Each row is a point on a tangle of strands that fork and nearly touch. The rows are in no order.
Two points are linked if the straight distance between their rows is under 74.6. Some points are linked to none.
gegen: [ -4  15   8 -16  47 -35  -5   8   4   0 -54  25  26 -26 -26  -6  19 -25
  26  14 -12 -20   9  36   8 -13  17  22]
bebal: [-14  16 -28  -7  13 -31  10  19  19 -10 -39  39 -13  -8 -59   4  22   3
   1  42  11  -7  19  32 -32 -29  17  31]
Fani: [ 29  -7  -9  15 -20  -3  22  -1  -5 -29  35 -18 -27  13  -5   0   2  19
   6  16  -6  22  22   8 -42  15  14 -13]
Sok: [ 16  -9  -8   6 -13   8  18 -12  36 -27  50 -23  -9 -37 -11  22  -6  34
  -5  -5  10  11 -24 -54  31  15  19 -21]
Tuf: [ 37  11   0  -3 -16 -25  28  36   0 -14  -3   8 -29  22 -32   2  20  12
  12  19 -16  19  41  40 -58  -8   4  14]
Naka: [ -8 -10  15  20   7   0  -3 -46   8  -1 -19  -3  33 -39  21 -11   0   2
  -2  -5  19 -17   0  23  31 -14  25  14]
pamu: [-15  -4  -2   5  -4 -25  24 -25  14  -2 -41  -5   9   9 -10 -26  22   7
   5  15   6   0  46  52 -30 -26  26  19]
Zakas: [ 16 -15  10 -20 -12  15 -21   6  27  33  33  -1  53 -17  14  -8   3  -9
 -12 -35  -1 -29 -27 -36  32  19 -51 -39]
lalo: [-43  -6 -13   3  -6  10 -19   5 -17  15 -18   5 -21  26   4  -5 -24 -18
 -29   5  20 -12  -7 -10  -3  -5  -6  16]
dor: [ -5  15  -3  -6  15  30 -16  24 -23  -1  16  -9 -42  30  38  37 -39  -8
 -31  -2  -2  -1   0 -18 -21  19  -5   0]
lofud: [ -5   8  -7   1 -40  25  13  27 -36  11  31   3 -42  47  47  -9 -39  23
 -13  30   8   6  -6 -37 -20  29 -29  12]
zom: [ -6 -23  -2  -7  -9  -2 -20   2   3  23  13  35  14 -21 -17 -25  -7   7
 -17  -4  22 -23 -28 -21  23   4 -22   6]
zif: [  8  -8  17   5 -25 -15  22 -19  -3  -5   2 -11  25  -4  -5 -38  21  20
  30 -10 -19  38  24  34   1  -2   5  -3]
med: [-37   3 -19  16   5 -13 -27  -4   6   1 -49  27  -7  12 -12  -2  -6  -9
  -6  27  30 -21  -1  26 -15 -11  15  23]
nadel: [  1  -6 -16  24 -44   0  14  14  -8 -16   0   1 -44  46   8 -11 -17  15
 -11  30  17   1  18   3 -65  -1  -3  26]
rikiv: [ 33 -12  19  16   8  -4  39 -35   7  -6   4 -23  34 -36   3  -3  35  18
  18 -20 -27  25   6   4  43  -4  22  -9]
Budeb: [ 25  -1  -5   3  14   3  -8  17   0 -16  18   3 -21 -11 -24  37  -3  -4
 -23 -12  -3  -1 -10 -16   0  16  12  -8]
Sig: [ 22  13  -7   3 -44  -7  16   5  21 -18  59  -7   9 -14 -30  -9   7  44
  22  -1  -3  40 -14 -16   7  18  -3 -25]
nila: [-16  18  -7  -5  23  -3 -25  30 -14   7 -27  41 -16  12 -11  19 -15 -16
 -21  23  10 -32 -14   0  -7  14 -11  23]
Boper: [  7   5 -36  -6  16 -31  31  -1  21 -19 -31  -9 -17  25 -48  13  37   0
  -3  28  -4  12  58  43 -67 -23  11   9]
gemez: [ 10   8  23 -26  16 -21  15   0  -5  14 -39  -8  35 -31 -13  -5  26 -28
   7 -20 -19   0  10  30  33 -31  13  16]
bel: [-10   7   5 -13 -26  19  13  25 -45  15   8  -3 -33  42  33  -3 -21  -4
 -18  23  -1  -5   1 -13 -23  -1 -16  12]
Guvin: [ 15   3   3  18 -26  -5   8   3  10 -15  36  16  -1 -12 -27 -17   0  33
  13   3  -2  18  -4   6  -9  17   6 -11]
Bibik: [-19 -13 -13   0 -22  -5 -12  15   5  16  -3  40 -12  -3 -37 -14  -8   6
 -27   5  27 -12 -15  -7   2  -8 -11  21]
leri: [ -7  -6   6   6 -29 -13  33 -22  -8  -5  -7 -18  -3  20  10 -24  10  16
   0  25   5  -5  34  32 -43 -19  22   9]
ramiv: [ -2   3  -5  13 -68 -11  15  28  12  -8  13  22 -16  19 -36 -31  -2  27
   5   3   7  28   7   4 -39 -22 -25  25]
gubad: [ 12  -3 -19   0   1 -21  29  -3   2 -17 -15 -32 -21  39 -16   8  25  -6
 -12  19  -7   6  53  34 -73 -13   9   5]
kemag: [  0 -16   2   1 -31   5 -13 -12  11  21  30  10  35 -25  -7 -47  -2  12
  10  -8  19 -11 -24 -14  29  11 -27 -14]
num: [-26 -10   8  -2  15  16 -14 -27 -27  14 -17  12   4  -5  42 -19 -14 -11
   6  23  15 -28   0  21  -1 -24  11   9]
buku: [  6 -23  -5 -11 -10   0 -14  -5  17  16  36  25  19 -34  -7  -2 -10  24
 -32 -12  19 -27 -37 -54  33  22 -27  -5]
tifo: [-12   6  23 -14   4  19 -10   6 -40  19  -5   4   3  17  35 -21 -10 -23
  27   3 -16  -2   0  19 -11 -20 -16  -5]
dizap: [ 12 -10  11  10  -5   0   6 -25   2  -8  27   4  23 -38   1  -9   5  22
   4   0   5  -9 -24 -13  31   8  15  -7]
rofe: [  2  11  17   1 -48  -1   9  -6   7  -4  27 -27  29   0   4 -25   1  15
  15 -25  -7  24  -9   0  14  12 -11 -22]
piva: [ 24   5  30  -4   1  17  13 -13 -32   0  21 -27  17  -4  38   4  15   0
  30 -10 -32  16  -6   4  19   0   3 -34]
lek: [  5  -5   3   1 -21   4   4  -8  17  -6  44   3   7 -30  -5   6 -14  34
 -21  -2  18 -13 -32 -41  28  23   3 -12]
fize: [-22  37   2  -5  29  -1 -20  20 -15  -3 -33  17  -2  16   1  24  -1 -27
  -3  13  -7 -24  -2  22 -16  -1   2  12]
pusas: [ 38  -6  24  20  40  -9   5 -18  15   2 -30  -8  44 -38  -1  16  34 -20
  15 -44 -32   9  -9   3  52 -11  -5   4]
lisan: [-11  16  23  21 -20  14 -11 -10  -9   0  16  14   2   8  35 -13 -24  20
  12  10   9 -14  -9  12 -13  15   3  -4]
zafol: [ 18 -22  -5 -29  -3   9 -22  23  21  32  37   9  22  -4   6  17  -5  -1
 -36 -34   2 -26 -23 -60  27  34 -50 -35]
sek: [ 11 -21   6   5  16  12  -9  -5   0  -3  16 -14   2 -17   2  24  -4 -12
 -19 -31  -3 -10 -31 -49  36   6   0 -15]
bape: [ 26  -4   3 -33   9 -19   2  33 -14   4 -15  10  -4 -16 -44  33  30 -27
 -13 -14 -20   8 -11   1  21 -23   0  -4]
sitav: [ 41 -10  20  10  17 -17  20 -13  22  -4  -1   4  36 -46 -26  14  38  13
   6 -33 -30  22  -5  -1  47 -14   7  -1]
bep: [-30  16   8  -4 -28  38  -7   8 -29  15  30   3 -19  40  66 -14 -43  26
  -1  18   7  -3 -15 -29 -10  13 -32   0]
Tego: [ 19 -16  -1 -17  -1  19   1   8 -35   8  39 -13 -17   0  21  12  -9   2
  -7   4  -8   6 -29 -48  30  19  -7 -28]
Lir: [ 11  -4  -2  18  -1  -9  -6   8  -3 -10  12  34 -19  -7 -21  -5  -4  20
  -3  18  11 -10  -2  14 -20  10  16   8]
kabi: [ 48 -10   9  10   3   6  17  -8   1 -16  34 -34  -6 -20  13  34  16   7
  16 -21 -22  16 -24 -40  40  16   9 -39]
fopus: [  6  14  13  -6  -5 -18  16   2 -16 -15 -20 -35  -7  43  18   4  23 -16
  12  -7 -33  22  44  42 -49  -8   4  -1]
gaku: [  0   6  29  -5  10  -3  26 -31 -12   6 -25 -27  27  12  34 -20  24  -2
  27  -5 -28  16  48  50 -11 -14  15   0]
pobon: [-28  31 -11 -32  36  -6  -1  42 -26  13 -56  30 -18  30  11   0  -2 -33
  23  57  -6 -39   5  17 -32 -14  -7  28]
Potu: [ -8  -3   0 -24 -29  20  -4   0 -21  33  45  -3  17   5  34 -35 -19  14
   7  16   8  -9 -38 -42  35  22 -41 -21]
mitok: [  8   3 -13 -24  27  -7  -7  29 -28   1 -19   6 -17   4 -27  27  11 -36
 -22  10 -10  -4  -8  -1   2  -7   4   5]
toru: [ 44   3  -7  -4  -7 -17  18  24  -3 -16  14   3 -22   3 -43  17  26   8
   8  -3 -25  36  28  28 -26  -4   9  -7]
Zapod: [-11   9  -3   9 -49  17 -11  22  18  -2  36   0 -28  20  11   7 -46  30
 -21  -5  28  -4 -15 -36 -11  44 -17  -3]
Zam: [ 10 -18   1 -23  -4  -9  25  20 -36  10 -10   4 -21  12 -13 -17  17 -13
   2  30  -7 -10  17  10 -22 -24  14   8]
Bida: [ -6   8  -6  -8 -52  13  -5  16  33 -16  51 -32 -20   7   3  10 -32  26
  -9 -17  22  14 -18 -52   1  44 -14 -23]
Suvol: [ 20 -11  20  27   9   3  20 -46  15  -7  10 -18  39 -48  19  -3  13  13
  11 -18  -7  -2 -17 -12  48  -1  19  -1]
topog: [ -9 -19  -2  -6  14   3   4  -5 -33   9 -10  13 -12  -2   3 -13   0  -8
 -10  27   9 -21  -2   3  -3 -10  16   9]
Kesi: [-12  16  -2   7  27  13 -40  17   5  -3   4  15 -13   9  10  39 -32 -12
 -26 -20   9 -20 -19 -20   1  32 -11  -4]
metat: [ 23   6 -40   7  23 -10   6  22  12 -29  -3  14 -38   5 -48  26  10  -4
 -13  25   0  11  26  23 -47   0  17  12]
mul: [-35  14   1  -3  -2  34 -15   6 -23  23  22  18 -30  25  65  16 -50  31
 -26   9  18 -16 -12 -34  -1  23 -22   7]
redup: [ 39 -11   2  11  -7   1  33 -17  -3 -23  32 -30  -7 -11   0  15  20  19
  17   1 -20  25  -1 -12  13  10  23 -33]
rus: [ 13 -25  10  31  42  16 -15 -27  18  -6   0 -16  17 -26  19  17   1 -18
   5 -38  -9 -10 -32 -43  40  -2  -3 -10]
kati: [  5 -23  -5 -17  27   3 -28  12 -13  17  -2   9   4  -7  -8  17   0 -30
 -26 -26  -5 -14 -29 -35  31   4 -21  -7]
fuzo: [ 12 -17 -32  14 -41   8  23  26  -7 -13  24  14 -58  31  -7  -9 -25  28
 -21  45  25  10  12 -18 -47  10  -6  25]
mek: [ 32 -19  -8  20   1  -3  42 -32  25 -28  26 -27  -2 -23 -22   9  36  33
  16 -11 -23  49  18 -12  16  -8  29 -29]
dabi: [-23 -13 -13  26  35  -2 -31 -27  13 -14 -26  14  -7  -9   1  29  -7 -12
 -20   0  20 -25 -19  -7   8   0  26   7]
Doga: [ -5  18  26 -27  34  -8 -10  -6  -6  21 -44  -5  44 -32  18 -13   5 -41
  26 -18 -16 -13  12  41  35 -32  -5  26]
tufus: [-25   8 -23   6   4 -23  -6  18   8  -3 -55  42 -23  17 -29  -3   8  -4
   7  55  28 -30   9  29 -32 -16  13  33]
nez: [  3  -8  -6  18  42 -21  16 -28  31 -15 -39   6  28 -41 -38  16  37  -5
  -8 -20 -13  13  11  14  26 -29  26  22]
bav: [ -1  26 -22  -6   4  -7   7  44  -9 -13 -28  10 -35  34 -23  22   2 -21
 -18  38   2 -12  16  19 -47  -1   3  28]
Fon: [ 10   9  -9  -7 -39  -1   8   0  21  -4  63 -13  26 -14 -12 -22   2  38
  19  12  10  13 -39 -40  30  29 -16 -35]
muz: [ 45 -19 -14 -11  -1  10 -10  29  -2  -5  38  -5 -32  -6 -24  35  -5  -7
 -14 -19  -7  24 -17 -34  16  23  -7 -24]
gisid: [  8 -14   0 -20 -39  -9  27  35 -23  12   4  18 -24   6 -31 -23   8   4
  -3  26  -2   6   4  -2 -17 -26  -6  20]
podop: [-26  13  12  18 -27  19 -29  -2  11   5  15  11  -7  13  31   6 -41  20
 -16  -7  26 -18 -17 -15  -4  27  -7  -4]
gov: [ -8 -18   1 -12  -7  16  -6  -6  37   3  37 -26   7 -19  24  23 -24  13
 -21 -29  19 -18 -35 -86  45  35 -16 -27]
vilo: [-28   5   4 -18   5  17   3  22 -47  23 -21  17 -25  38  35  -8 -18 -17
  -9  30   2 -22   4   1 -21 -24 -14  25]
kuzo: [  1   7  15 -15  26 -30  12   8  -3  10 -40  16  13  -4 -19 -30  20 -10
  38  14 -15   3  32  51 -11 -12  17  17]
duze: [-30   5  13  12  13  39 -11 -39 -15  -5  11 -19   2  11  64  -3 -22   3
  16  -4  -1   1  -1   3  -8 -16  10 -20]
Sisa: [  6  -3  15  -6  -6 -13 -10  -4  36  18 -14   7  56 -37 -35 -19  18 -13
  -1 -47  -1   5   1  19  37 -15 -22   6]
sesis: [-23  37 -16 -10  21  11  -9  36 -23  -7 -34  11 -29  45  13  31 -13 -30
 -13  34  -2 -21   7  16 -42   4  -8  21]
Pir: [-12  -2  -2  11 -54   1   2  30   5  11   6  35 -18  18 -28 -26 -14  19
 -15  10  26  -2  -7  -9 -15  -2 -24  28]
Rugon: [-12   2   9  -9 -46  17  -7  -2 -13  29  26   9  29  -5  26 -53 -18  12
  12  14  18 -16 -27 -11  21  12 -36   0]
Gukom: [-34  20  14 -15  32  16 -19   0 -28  14 -36   5   8  19  42 -17  -5 -31
  31  11 -12 -11  11  43 -23 -40  -5  10]
gim: [  9 -20 -12  29  -1   7  -5 -16  28 -31  33 -13 -26 -11 -16   7 -15  23
  10 -13   9  20  -2 -22  -4  21  24 -19]
fas: [ -1 -10  12  27  -8  -1  26 -58  10 -11   0 -37  32 -14  29 -28   9  19
  24  -8  -3  25  17  19  19   3  29  -8]
Fider: [ 26  -8 -12   6  32  10   4   1 -11 -23  11 -12 -32   2   2  39  -6 -10
 -19  10  -4  -7   9  -8 -18  12  27 -10]
Zusa: [ 17  -2  28  -6  -2  11   0 -14  -8  13  15 -18  36 -22  21  -8   8 -13
  16 -28 -16   3 -17  -1  40  -2 -10 -21]
maz: [ -9  12  -7  -9 -34  10  -1  -6  -4   4  54 -24  23   2  24 -31 -13  25
  21  29  10   5 -40 -42  30  30 -16 -29]
Gipud: [ 11 -13  -8  23 -14  -7  36 -34  18 -25  21 -12  -1 -13 -20  -8  22  40
   5   1  -2  34  29   9 -12  -7  32 -15]
topa: [ 19 -16  11  -2   5 -22  40 -25   4  -3 -14 -12  16  -5 -20 -17  39  20
  17  -6 -29  38  47  34  -5 -14  23  -1]
Dat: [ 48  -6  11  -6 -13 -10  20   4   9  -2  20  -5  10 -28 -32  20  38  11
   9 -34 -31  39  -7  -5  38 -12  -1 -27]
gizez: [-45   7 -11  18  20   0 -45 -23   6   4 -49  21   5   2  19  14 -17 -17
 -15  14  36 -29 -15  18   5  -9  14  16]
Puz: [-19  -7   7  26   9  24 -10 -35   9 -21  18 -28 -17   4  41  15 -26   7
  10 -13   9   0  -6 -19  -2  12  25 -26]
Delo: [ -5 -11 -17   9 -44   6   3   8 -10 -13  44 -13 -31  21   8 -26 -24  26
   7  21  13  19 -14 -31 -16  27  -6  -9]
geri: [ -1  -5   0  17 -41  -1  11   5 -14 -17  21  -9 -23  29  10 -21 -12  14
   6  15   2  15   7   4 -42   9   0  -1]
Siz: [-19  28  15 -24  29 -18 -17   2  -2  27 -58   8  32 -20  24 -33  -6 -36
  43   8  -2 -23  21  56  11 -34   3  35]
Zokot: [-24   9 -11  20 -21 -19  -8   3  31  -8 -19  26   0  -2 -52  -7   6  14
  -8  -9  17  13  12  29 -21 -19   8  19]
Zol: [ -2  12  -5   8 -36 -11  -1  33  13 -10   0  16 -19  11 -50  -6   5   3
  -8 -11   2  24   9  14 -32 -16 -11  15]
refof: [-10 -10 -14  27  -5   1 -24  -4  33 -22  11  13 -26  -7 -25  18 -24  17
 -17 -10  27   2  -6 -16  -5  14  18  -3]
laz: [-34   1   8 -15  10  35 -41  -4   2  41  12  19  19   6  52   3 -36  -2
 -29 -23  18 -31 -20 -36  20   7 -50  -8]
bidi: [-43  26  -3  -4  36  -4 -13 -15  -7   0 -62   0  10  30  27  -9   3 -31
  30  26  -1 -16  25  56 -39 -27   5  15]
fak: [  4   3  28  -1 -15 -25   9   0  -1  10 -22  12  26  -2  -5 -50  10   8
  41  -7 -13  19  32  51 -10  -6   1  17]
Fodom: [-15   0  14  13  -8   4 -17  -9  12   5  -4   3  23 -11 -11 -11  -5  -8
  -6 -28   9  -6  -9  11  12   3  -2  -2]
zabir: [ 26 -14  -6 -13 -34   4   5   2 -12  -7  47 -37  -3   8   1  -9  11   3
  29  -9 -14  36 -29 -39  28  17 -14 -47]
depi: [ 53  -4  -4  -4   2 -10   9  20   2 -16  19   0 -18 -16 -45  37  27   1
   3 -24 -23  39   6   5   7  -6   7 -20]
Dubat: [ -6  -5   8 -12  -3 -18 -17  12   7  20 -21  33  21 -28 -35 -35   4 -15
   9  -4  12 -11  -3  20  14 -19  -9  24]
Zad: [  9  -2  15  -8 -18   3  -4  20 -31  14   7   3  -6  11  -1 -19   1 -13
  14  -5 -13   5  -8   3  -4   0 -13  -6]
vibuk: [-24  -9 -27   3  -3   5  -2  16 -23   4 -20  10 -46  38   0   3 -17  -9
 -35  31  23 -12  10  -7 -29  -2   1  28]
pemes: [ 16 -17  -4 -16 -40   4  -3  19 -24   8  31 -16  -8  15 -10 -18   2  -7
   4 -13  -8  24 -20 -25  11   6 -21 -28]
ged: [ 40   0  -4  -4 -18   9  23   3 -22 -24  49 -30 -24   4  13  12   1  21
  11  22 -15  19  -2 -11 -12  24  16 -32]
nupu: [-29  22 -10 -10  15 -34  11   4   6   2 -72  -1   0  37  -3 -20  18 -26
  32  37  -3 -18  37  53 -52 -21   7  23]
maduk: [-17   5  10 -18  18 -17 -18  20 -11  21 -37  43  10 -14 -12 -24  -4 -19
  13  23  10 -37  -9  19   4 -13  -3  31]
Meke: [-26   4   3  17  -4  -1  -7 -10  -6  -2 -31   8 -10  25  12  -9 -10  -3
  -5  20  18 -19  13  33 -34 -11  16  14]
Dagu: [-30   9  16 -16   7  36 -30  -8 -22  33   2  18  17  -4  55 -14 -33  -2
  -9  -1  13 -27 -19  -3  16 -14 -27   8]
lizu: [-21  22 -14  -7   9 -29   5  27   4 -13 -51  10  -8  28 -35  -7  17 -25
  20  17  -8   4  23  39 -44  -8   4  21]
piz: [ 22  -2   5 -17 -23  -7  25  16  -7  -2  28  11  -5 -30 -36  12  18  19
 -22   5  -6   5  -8  -4  10 -17  11   1]
Lif: [-23   2  -1  25 -38 -10  -4  -5  18  -8 -20   9 -10  20 -16 -13  -7  14
 -10   8  25   2  12  31 -32 -13  17  22]
vur: [ 10  -2 -11   7  27 -14 -15   6  23 -18   0  19   2 -29 -49  35  13  -5
 -23 -22  -1   1 -16 -14  13  -6   7   3]
Kerub: [ 13  -2  11 -15  21 -13   2   4  -3   5 -20  -8  26 -28 -24  22  26 -32
 -17 -29 -13  -5 -16  -4  38 -29   3   6]
Rer: [ -3 -11   7  30   7   1  -7 -22  35 -11  -4 -12  20 -22 -17   8   4   0
   0 -46  -1  13  -8  -8  27   0  13  -7]
gifa: [-18  24 -13 -18  39  21 -15  26 -37   2 -10   8 -37  32  29  44 -22 -22
 -33  23  -6 -14   3  -6 -20   6  -5  11]
Losez: [ -3   8   7   3  11  24 -25  12   1 -12  18 -21 -23  16  18  36 -28 -15
 -12 -31  -4   2  -9 -26  -1  23  -4 -18]
Tezis: [ 19   1   2 -19 -46  -2  19  35 -16   9  32  16 -14  -3 -26  -8   1  20
 -19  12   2   3 -15 -16   4  -1 -11   3]
rasif: [-31   6  -1 -13  16  -1 -11  21 -25  24 -42  34 -12  20  14 -20 -13 -22
   6  38  11 -37  -1  13 -12 -19  -5  34]
Zipe: [-12  -2  17  20   8  17   5 -51 -11  -4  -1 -28  18  -1  45 -17  -1   0
  23  -7  -9   8  14  25   1  -9  20 -11]
Tevos: [ 12  10 -38  -5  19 -11 -10  36  11 -19   1  32 -31 -13 -67  31   4  -4
 -26  10   2  14   1  -1 -18 -10  -1  14]
Sevit: [ -7 -16  -5  35   1   5  -4 -29  14 -30  11 -26 -23  14  11   7 -13   8
  10 -10   7  11  13   2 -28  16  31 -19]
zot: [ 16 -13  17  23  12  22 -10 -32  31   4  21 -25  41 -34  28   1  -1  -8
  15 -41  -6 -10 -35 -41  53   9 -20 -25]
Venub: [ 15  -1 -30 -10 -47   9  10  27   2 -18  68 -22 -38  16   1  -9 -27  38
   5  30  13  30 -20 -53  -2  44 -13 -17]
Sulel: [  9   0  12  10  15  -7   2  -6  -7 -10  -8  -5   1   1 -12   5  16  -8
   9 -14 -16  12  15  21  -8   1  19  -7]
Rana: [ 20  -3  13 -14 -21  18 -14   0   0  25  37 -24  43  -5  20 -14   4 -12
  22 -27 -11   2 -31 -22  39  11 -38 -43]
mava: [-33   3  10  -1  22  28 -35 -34 -11  23 -17  10  23 -21  57  -8 -28 -15
  -4   3  24 -30 -13  16  25 -29  -1  16]
sena: [  4  -4  12  -5 -23  -9  -3   6  10  14   5  10  27 -17 -32 -31  10   0
  10 -25  -3  13  -2  16  14  -9 -15   0]
zusep: [ -9  -8 -19   8  54 -25  14 -38  12 -11 -55  -4  15  -7 -16  10  37 -11
   4  25   5 -23  35  40 -19 -18  36   8]
nugu: [ 26   3 -20  -2  -6   3   3  41 -12 -11  16  11 -49  14 -22  22 -14  -2
 -31  20   6   9   6  -3 -29  14   2  14]
tibep: [-15  11  -2   6  58   3 -10 -17  -7 -15 -37  -7   8  -2   7  31  16 -41
  -4  -3 -14 -13  -7   9   7 -13  15   2]
Kana: [  1   7  -4 -16  13 -27   5  10  23   0 -12  37  14 -45 -66   8  30   2
  -7 -12  -7  15   2  12  12 -40   0  15]
Vav: [ -2 -17  -2  30 -14  -7  20 -49  28 -13   7  -6  21 -31 -12 -25  12  33
  15 -11   7  27  10  15  20  -6  27  -4]
Povob: [ -3  19  20  10  -1  20  -2  -1 -29  -3  13  13 -17  25  50  -5 -18  13
  15  22  -4 -15   9  22 -41   3   1  -2]
Vozi: [-22  -4 -15 -18  30  -9 -44  18   3  30 -19  47  15  -3  -7  11 -13 -18
 -40  -6  17 -40 -29 -26  22  18 -38  19]
Niruf: [ 18 -11   7  19 -13   4   5 -20  44 -10  27 -21  24 -31 -18   3  11  16
  11 -42  -6  20 -19 -32  39  10  -4 -29]
Duvar: [ 37 -17  -6  11 -12  -1  12  -7  36 -16  38 -15   2 -28 -39  20  23  20
  18 -45 -19  50  -9 -32  34  -6  -2 -37]
petel: [-27  -9   0   5 -13  18   0 -11 -17  -1   3 -25 -16  14  20   4 -20  -6
 -28  -4  14  -7  -3 -17  -1  -5  15  -2]
mabe: [-14  -1   5   0 -31  18   5  -8   6 -10  27 -46  -6   4  15  11 -17   5
 -14 -20   6  10 -12 -35  16   8   8 -19]
lol: [-12  -5   9   8  -4  27 -17 -26  -2   1  34 -19  17  -6  43 -18 -22   6
  23 -11   4  -2 -29 -29  25  14 -11 -30]
Fal: [ -5  10 -24  11  30 -18  -8   7   6 -24 -30   8 -16  15 -34  13  15 -16
   7  17  -2   1  20  34 -38   4  16   8]
mova: [-10  -2  -4 -12  47  -6 -33  10 -14   5 -19  34   6 -11  -9  16  -1 -30
 -16   1   1 -30 -29 -14  17   7 -11  15]
Zuk: [-13  18  -7  -6  70 -25  15 -26  21  -7 -78  -8  39 -11  -2  10  37 -28
  26   8 -22  -1  34  48  11 -10  25  19]
Dur: [ 17   7  29   6  49   4 -13 -23   5  13 -30  -5  49 -36  28  -4  15 -33
  28 -37 -25  -4   0  22  48 -20 -11  11]
Maf: [ -7  -1 -23 -13 -31  18  -2  35  -1  37  40   4 -34  32  29   4 -47  34
 -32  -3  21  -1  -9 -71  12  62 -55  -6]
bab: [ 11  -7  17 -11  30 -18  42 -35   9   4 -44 -25  29   4   1  -7  42   3
  10  -9 -29  20  63  46  -1 -12  29   7]
Bagap: [-12 -16  11   9   0  21 -23 -31  12  14  14  -9  34 -27  26 -16 -18  -8
  -2 -27  17 -21 -29 -25  41   2 -14 -10]
Tuger: [ -5  -8  -5 -22 -41  10  -2  43 -22  34  13   8 -22  34  -6  -8 -17  -4
 -33  -3   5   1 -12 -33   3   9 -35   8]
Lora: [ 21   0  18  15  23  17  29 -33 -13 -17  13 -42  -2   3  39  28  13   3
   6  -1 -25  -1  16   3  -7   1  32 -29]
vufa: [-20 -10   7  10  15   7 -34 -36  10  12 -21   4  35 -30  26  -6 -16 -19
 -11 -18  24 -30 -21   3  37 -15  -1  16]
Fev: [ 23  19  23  -9 -14 -27  33  22 -12  -4 -20   3 -16  33   2 -11  17   7
  22  26 -20  -5  47  47 -60  -6   5  16]
Sutab: [ -9  12 -11   8 -23 -23  -1  32   2 -18 -24  -1 -18  39 -34  -9   7 -19
   4  -7 -10  28  22  27 -51 -12  -8  19]
Furub: [  4   0 -22  -5  43 -28  32 -20  22 -16 -42  -8   6   6 -42  17  46   1
   1  12 -11   7  51  42 -32 -15  27   4]
dobo: [-42  16  -3 -22  24  15 -43  20 -12  46 -27  42  11  16  28   6 -28 -18
 -29   1  17 -40 -22 -15  13   3 -47  24]
pigo: [ 29 -12 -24 -12   7  -3  20  10 -24 -11   0 -30 -43  38  -2  20  10 -19
 -17  29  -9   0  38  15 -64  -8   9  -3]
Ket: [ 29 -11 -18 -20 -30  12  -8  32  -1   4  57 -14 -29  10  -4  14 -19   8
  -4 -11   1  25 -23 -55  16  41 -27 -36]
Tig: [ 17 -11 -13  19  50 -21  -5 -11  26 -19 -25  16  24 -44 -42  27  33 -18
  -8 -28 -13  -1 -23 -17  30 -24   8  15]
naz: [-18 -18 -10  14 -18  20 -11 -15  -8  -3  35 -11 -18  12  27 -22 -29  15
  11   9  18   5 -23 -36   4  29   0 -21]
duku: [  6 -12  -8 -16 -11  18 -19  22   6  17  44  -6 -10   8  14  13 -31   5
 -23 -24   7  -5 -24 -62  20  44 -36 -29]
Gep: [ -4   7  -7  -8  29 -32   6   7  14  -6 -31  34   6 -27 -53   3  25  -4
   7  12  -4  -3  13  29  -3 -23  21  21]
timi: [ 15  20  30   3 -11  -5  19   8 -24  -5   6   1  -4  23  29  -9   2  13
  24  17 -22  -1  25  36 -41   5   7   0]
mibar: [-14 -15   2  16   1  -9   5 -38   5   1 -27  -2  16 -16   1 -25  10   1
   6   4  15  -5  16  39   1 -22  30  13]
danag: [-22   9   8  14  31  -4 -22 -41   8   6 -48   5  34 -28  32   2  -1 -16
   6   2  21 -26   8  45  21 -27  23  26]
Kovop: [ 13  -7 -16   2  23  15   9  -9 -19 -14   8 -22 -41  32  20  30  -8  -6
 -20  28   4 -17  30   6 -53   6  22  -7]
gutap: [-10  -2   0  -9 -38  17  -4   0  36   0  44 -40   9  -6   6   9 -16  15
 -10 -25  15   2 -29 -59  30  30 -14 -35]
beda: [ -8   6   0   6  41 -26   8 -32  30  -4 -65   2  40 -32 -16  -4  30 -11
   8  -9  -6   3  29  45  30 -21  28  31]
vubu: [ 13   2  30  12  40   1  12 -43   8   8 -36 -13  47 -36  33 -12  16 -11
  31 -26 -21  12  25  42  42 -13  10  18]
foso: [-18  25 -17 -28  49 -38  22   2  18  -7 -78  -7  23   1 -26   3  42 -26
  29  24 -23  -3  39  49 -12 -14  24  12]
Tuven: [-24   4   1 -14  -1  32 -34  16   4  29  25   4  -6  22  36  18 -39   0
 -31 -31   9 -18 -16 -49  10  32 -42 -20]
Sufaf: [ 15   8 -27 -18 -51  12  11  45  -6  12  56 -10 -39  30  13   0 -41  33
 -18  17  16  23 -19 -62   5  54 -40  -5]
por: [ -1  24  27 -14  29  -4  11  -4 -22  -2 -29 -24  10  30  31  13  23 -22
  23 -12 -36  11  37  47 -27 -19   7  -7]

A fork is a point with three links. Follow the links from the first point to the second and name the forks in between, in order.
Kesi, kabi => sesis > mova > Bagap > Delo > geri > redup
lizu, rasif => Zol > zom > lek > sitav > Dat > sena
podop, zom => Dat > sitav > lek
danag, mek => Naka > vufa > Bagap > Delo > geri > redup
depi, pobon => Dat > sena > rasif
rus, Ket => Bagap > vufa > mava > duku
Fani, piz => geri > Delo > Bagap > vufa > mava
Kerub, lisan => Doga > Dur > sitav > Dat

A fork is a point with three links, a tip a point with one. Leave the first point through the second and follow the links. Name the first fork or tip that comes.
toru, Tuf => gutap
Gep, gegen => fopus
fopus, por => Gep
refof, gim => redup
gutap, Bida => Dat
